Points on a hilly landscape, in no order, each with its height.
A climber steps from a point to whichever of its 2 nearest points has the largest rise for the distance, and stops where none of them is higher. Distance is the straight distance between rows; heights are no part of it.
K_743 (h 547): 152 110 145 105 153 101 133 139 153 91 102 152 126 127 108 104 127 132
 148 145 151 120 93 138 125 132
K_968 (h 583): 123 126 165 124 121 129 148 131 106 100 118 132 74 132 100 109 137 140
 80 123 120 124 129 171 129 93
K_755 (h 465): 108 138 128 129 94 146 156 136 120 114 122 130 96 97 88 137 137 104 94
 129 130 111 99 157 123 130
K_873 (h 694): 85 120 56 127 121 141 91 118 138 141 165 94 147 114 140 127 126 120 144
 68 109 133 116 128 111 182
K_748 (h 809): 86 116 84 119 139 127 91 126 134 121 163 100 130 135 149 106 137 130 121
 55 97 126 122 140 123 161
K_286 (h 654): 131 132 179 126 131 113 148 132 106 108 113 142 116 121 104 107 135 129
 68 133 112 110 151 162 142 97
K_681 (h 605): 141 99 143 101 144 112 91 90 107 141 158 133 99 188 136 107 112 165 122
 128 128 157 126 105 103 93
K_585 (h 366): 128 159 150 143 93 165 158 164 142 127 110 127 130 74 100 156 122 90 116
 151 136 115 144 150 137 132
K_788 (h 413): 156 132 123 103 132 112 123 91 132 167 119 142 142 169 136 172 109 140
 129 189 156 148 91 91 114 114
K_797 (h 52): 104 101 95 111 118 151 107 97 119 139 167 109 71 161 125 116 131 154 135
 98 133 153 99 131 90 107
K_892 (h 99): 120 120 123 120 142 120 136 147 152 90 115 137 151 90 110 119 137 106
 142 115 133 104 100 135 128 165
K_936 (h 436): 115 144 130 116 139 93 121 91 95 171 142 163 191 146 117 150 136 107 84
 161 127 95 131 107 151 135
K_287 (h 404): 98 128 83 150 101 145 118 70 112 163 146 94 122 126 152 140 133 132 125
 133 123 145 159 106 126 129
K_300 (h 67): 110 91 98 88 149 112 102 117 139 107 139 127 112 147 122 106 137 142 145
 93 133 134 74 133 107 146
K_593 (h 432): 142 150 167 154 110 135 149 128 101 134 117 116 96 136 128 132 127 141
 92 142 111 137 173 139 136 76
K_449 (h 403): 120 116 141 134 152 141 106 198 162 81 125 108 154 117 160 85 139 128
 160 67 111 123 149 148 149 156
K_232 (h 556): 149 118 149 103 129 117 115 85 108 152 141 126 101 187 138 139 106 166
 100 165 137 164 113 103 113 79
K_972 (h 405): 102 132 63 104 101 137 112 76 123 176 149 126 144 137 128 162 121 119
 153 157 161 139 90 96 104 143
K_28 (h 320): 117 135 125 152 108 136 137 117 114 125 145 121 119 106 125 130 128 114
 101 117 110 115 150 128 133 126
K_343 (h 315): 154 162 160 137 104 160 166 164 145 153 83 125 134 90 112 175 120 105
 118 179 145 135 150 150 138 113
K_594 (h 623): 80 120 65 122 127 132 86 89 125 160 175 107 159 130 147 116 120 123 138
 82 106 136 138 120 108 160
K_705 (h 564): 129 130 146 134 136 163 127 203 144 90 121 118 83 123 128 99 122 139 178
 87 133 140 151 149 122 120
K_857 (h 75): 113 87 105 94 162 117 113 136 140 81 119 115 123 129 132 98 150 140 144
 92 134 123 74 149 122 161
K_728 (h 302): 162 147 192 153 126 137 149 162 137 158 103 138 141 108 124 126 123 121
 119 166 126 123 196 136 153 95
K_836 (h 565): 96 128 82 125 134 122 99 75 111 176 174 126 178 134 142 127 122 116 126
 114 112 121 154 102 123 155
K_916 (h 717): 92 107 105 114 153 117 102 112 119 111 149 118 137 129 137 102 141 126
 96 78 98 116 123 141 128 148
K_191 (h 440): 109 117 110 129 140 133 101 180 163 87 132 99 161 116 162 98 142 127 146
 52 107 120 114 147 147 178
K_175 (h 86): 126 105 123 116 156 117 118 162 154 82 117 126 143 114 133 104 138 124
 156 92 128 117 99 142 126 160
K_174 (h 550): 158 145 156 141 112 155 144 184 175 144 97 142 136 82 112 146 116 103
 172 171 162 131 151 129 129 135
K_391 (h 378): 102 140 87 174 89 160 131 87 120 143 131 90 118 108 151 152 144 123 131
 133 121 140 167 111 136 141
K_779 (h 473): 114 131 119 126 153 93 118 99 111 158 147 167 198 130 119 134 138 107
 110 142 116 83 140 102 153 160
K_750 (h 763): 129 144 167 127 129 113 159 130 112 121 106 148 143 107 96 130 138 113
 71 149 123 101 134 150 155 120
K_595 (h 188): 148 113 91 125 141 113 100 129 155 124 138 118 121 144 150 117 110 153
 203 103 142 153 93 102 103 146
K_361 (h 492): 107 120 115 142 123 150 118 166 149 85 137 102 125 98 133 114 131 112
 145 61 106 121 123 151 126 164
K_359 (h 147): 152 133 117 161 114 139 132 122 137 136 120 112 122 120 158 127 124 138
 181 138 139 154 151 99 125 132
K_846 (h 239): 129 123 164 136 164 137 124 184 119 86 129 126 103 157 150 79 120 155
 139 77 100 134 181 139 139 105
K_649 (h 331): 167 134 183 156 145 129 142 169 153 159 109 158 168 111 123 115 124 119
 144 163 126 115 197 119 160 112
K_16 (h 412): 117 155 140 148 87 156 161 150 124 115 117 121 107 84 94 147 129 92 87
 138 124 110 137 156 134 127
K_57 (h 281): 156 163 152 123 106 138 165 149 134 145 89 131 129 112 115 175 118 117
 108 173 142 134 115 144 134 105
K_777 (h 557): 163 141 147 145 141 111 152 150 158 142 106 168 188 113 113 138 124 106
 155 173 140 103 135 112 147 143
K_196 (h 375): 146 158 158 163 109 142 160 113 108 161 105 112 143 125 145 165 135 126
 78 165 105 130 192 129 155 91
K_624 (h 639): 131 165 155 117 118 111 157 120 108 143 105 153 155 120 99 171 133 107
 69 168 123 102 117 142 147 120
K_2 (h 390): 176 138 137 124 125 118 139 96 135 163 90 132 151 164 160 185 117 148
 139 195 149 155 125 94 129 108
K_457 (h 510): 151 125 169 101 127 104 133 97 107 144 127 139 105 168 118 136 117 156
 77 162 134 147 107 130 121 86
K_235 (h 551): 100 127 88 159 105 159 122 141 135 109 152 92 107 96 129 132 129 110 147
 73 106 124 129 138 118 158
K_555 (h 196): 140 133 135 132 105 152 148 149 129 111 117 123 63 124 111 129 130 139
 143 127 147 147 106 145 105 101
K_131 (h 635): 68 103 105 98 141 116 113 97 100 114 151 125 126 121 105 111 149 119 73
 106 109 100 118 157 125 142
K_392 (h 450): 149 115 129 100 136 106 113 93 133 144 135 146 123 165 125 136 107 146
 135 162 153 150 84 99 109 115
K_696 (h 441): 112 137 89 102 108 123 125 93 124 161 141 140 131 138 116 162 123 120
 128 160 159 131 73 107 110 140
K_459 (h 615): 99 127 70 146 110 148 112 122 136 131 155 104 127 98 128 136 124 113 149
 88 118 122 114 124 113 174
K_135 (h 628): 120 109 144 115 158 143 125 194 143 69 113 123 94 138 136 83 135 145 160
 80 130 136 132 157 128 123
K_409 (h 372): 158 153 155 150 119 121 160 110 106 173 106 135 170 130 145 172 130 123
 95 174 111 122 168 111 153 110
K_923 (h 374): 119 107 143 124 169 122 109 173 133 74 123 109 141 133 159 84 145 137
 127 71 104 120 141 149 150 141
K_22 (h 524): 114 123 139 113 108 130 154 122 109 111 123 130 78 125 94 126 138 133 84
 129 128 121 93 162 117 112
K_580 (h 544): 128 138 136 98 128 98 141 110 118 127 111 160 146 135 102 155 134 118 90
 173 146 110 87 131 137 131
K_125 (h 348): 109 139 110 178 97 156 137 115 123 134 145 99 131 92 138 147 128 102 125
 118 109 120 171 121 140 145
K_970 (h 132): 158 132 132 154 127 132 130 151 154 128 124 127 140 104 142 120 112 121
 183 130 136 136 141 113 127 139
K_658 (h 430): 189 136 138 140 139 107 134 112 149 160 105 144 168 157 147 153 110 134
 162 194 146 142 124 88 132 121
K_639 (h 431): 116 130 147 135 150 99 138 114 109 130 131 156 189 111 112 127 144 104
 83 133 109 80 151 120 161 144
K_197 (h 572): 131 95 164 110 171 111 132 155 128 70 102 134 119 126 121 87 145 138 127
 114 132 117 130 157 138 118
K_787 (h 633): 135 92 151 96 157 112 130 135 118 76 111 136 92 148 116 89 141 155 129
 118 140 130 97 151 120 113
K_426 (h 486): 172 142 131 150 142 102 140 123 151 163 118 163 195 141 134 147 123 117
 161 178 133 111 132 88 147 149
K_548 (h 353): 105 93 137 110 173 109 101 136 114 84 135 106 125 156 160 78 146 153 103
 72 95 127 135 151 142 125
K_690 (h 484): 111 141 109 94 121 106 124 97 110 154 133 159 156 143 106 164 125 111
 108 170 150 117 77 113 123 137
K_677 (h 221): 151 141 160 119 116 145 146 176 145 113 93 141 85 110 103 120 121 123
 150 145 159 141 119 150 117 107
K_34 (h 202): 121 111 75 129 130 135 93 131 147 126 151 103 108 142 152 119 121 150
 185 72 125 156 100 116 103 154
K_454 (h 397): 132 125 152 148 145 108 137 129 125 128 129 145 161 111 123 112 135 115
 106 120 104 98 162 125 148 135
K_546 (h 226): 128 123 129 132 151 135 109 171 130 96 145 107 105 161 164 90 124 156
 159 61 101 148 151 128 128 124
K_389 (h 175): 160 117 101 127 137 109 114 125 161 130 130 139 128 140 140 129 110 141
 196 143 151 146 87 95 106 147
K_13 (h 114): 137 133 134 141 125 134 141 155 148 112 119 140 133 91 113 123 122 104
 146 127 136 114 126 132 133 146
K_673 (h 401): 139 151 138 138 122 110 138 95 99 177 130 144 173 139 133 163 127 116 87
 169 116 109 150 105 151 118
K_291 (h 475): 83 146 93 107 109 131 112 73 94 178 160 136 161 143 120 160 129 108 87
 155 138 118 121 116 119 125
K_184 (h 215): 126 114 103 138 138 136 104 144 125 114 152 105 97 149 158 106 125 156
 165 71 112 148 127 124 112 130
K_367 (h 402): 138 158 170 171 103 152 156 131 108 145 109 109 111 117 134 143 129 130
 88 150 110 134 201 147 152 84
K_983 (h 253): 141 131 175 143 150 142 127 189 128 109 122 135 108 126 135 91 120 139
 150 104 115 132 199 140 141 100
K_158 (h 648): 130 100 144 109 154 113 101 113 105 110 152 130 84 182 134 96 123 170
 126 101 116 146 128 122 112 96
K_101 (h 250): 158 144 164 115 116 122 154 148 133 126 93 136 105 129 110 139 120 133
 114 164 144 137 106 149 125 94
K_358 (h 437): 87 140 80 121 103 145 117 76 107 170 161 115 130 128 128 146 126 116 110
 129 130 130 128 117 112 131
K_525 (h 522): 100 132 124 90 118 117 121 79 99 163 151 141 137 155 108 154 122 125 63
 156 131 125 109 126 115 111
K_901 (h 684): 158 148 153 128 126 137 155 169 170 136 99 159 164 90 101 147 119 95 154
 175 159 114 126 131 140 140
K_860 (h 367): 116 134 65 139 97 140 117 87 134 156 134 111 137 116 146 154 128 124 171
 147 157 144 111 95 117 159
K_217 (h 59): 106 95 96 101 127 133 113 111 131 119 152 124 81 147 116 115 137 143 143
 94 138 144 73 141 90 131
K_518 (h 695): 122 91 137 99 155 112 109 131 114 90 140 130 90 166 133 90 138 161 127
 89 121 140 107 141 117 113
K_948 (h 463): 143 142 164 130 110 127 143 114 100 133 124 118 83 151 128 137 124 148
 81 149 120 145 134 137 129 75
K_200 (h 495): 165 114 144 106 148 97 120 123 150 111 114 154 123 151 124 115 115 145
 153 151 149 136 88 112 117 121
K_849 (h 519): 112 135 97 137 136 106 110 90 112 177 162 145 192 133 134 143 129 110
 131 139 118 108 144 89 140 164
K_288 (h 569): 90 121 120 101 126 115 121 82 97 135 147 137 126 140 104 123 134 126 67
 136 117 113 114 136 124 121
K_216 (h 563): 141 105 168 113 175 120 122 183 149 77 104 140 131 131 133 80 129 146
 158 105 131 131 146 148 134 119
K_321 (h 163): 138 135 104 154 97 154 133 109 126 135 118 103 89 125 145 149 129 140
 157 137 146 154 127 112 119 121
K_615 (h 294): 116 121 127 135 124 127 133 136 125 103 138 125 97 114 125 112 132 128
 123 100 117 125 122 144 118 129
K_272 (h 177): 125 128 99 142 93 156 133 118 124 125 139 98 68 127 126 137 135 136 145
 119 139 147 106 126 106 114
K_699 (h 272): 128 128 154 152 131 142 131 159 122 103 131 126 96 116 126 104 127 129
 123 104 111 128 165 147 130 109
K_662 (h 365): 157 126 168 162 146 118 136 148 128 141 131 144 163 117 143 107 127 128
 136 126 102 112 193 116 152 119
K_783 (h 292): 153 147 99 137 102 141 145 130 153 137 106 124 132 107 130 163 119 113
 181 167 165 140 93 103 120 147
K_69 (h 329): 132 145 83 153 90 147 146 109 142 146 113 114 150 100 148 175 132 114
 174 163 157 136 120 94 132 166

Call two points neighbours if one is among the 2 nearest of the other. Go from one point of each pair to the other, from neighbour to neighbour, staying as high as possible. Name the lowest point that can't be avoided.
K_750, K_748 -> K_343
K_518, K_901 -> K_2
K_873, K_901 -> K_409
K_518, K_135 -> K_216

For each start below, name the point where the climber stops.
K_454 -> K_873
K_101 -> K_750
K_184 -> K_748
K_673 -> K_873
K_28 -> K_748
K_13 -> K_750
K_69 -> K_750
K_923 -> K_873
K_948 -> K_518
K_783 -> K_750
K_788 -> K_518
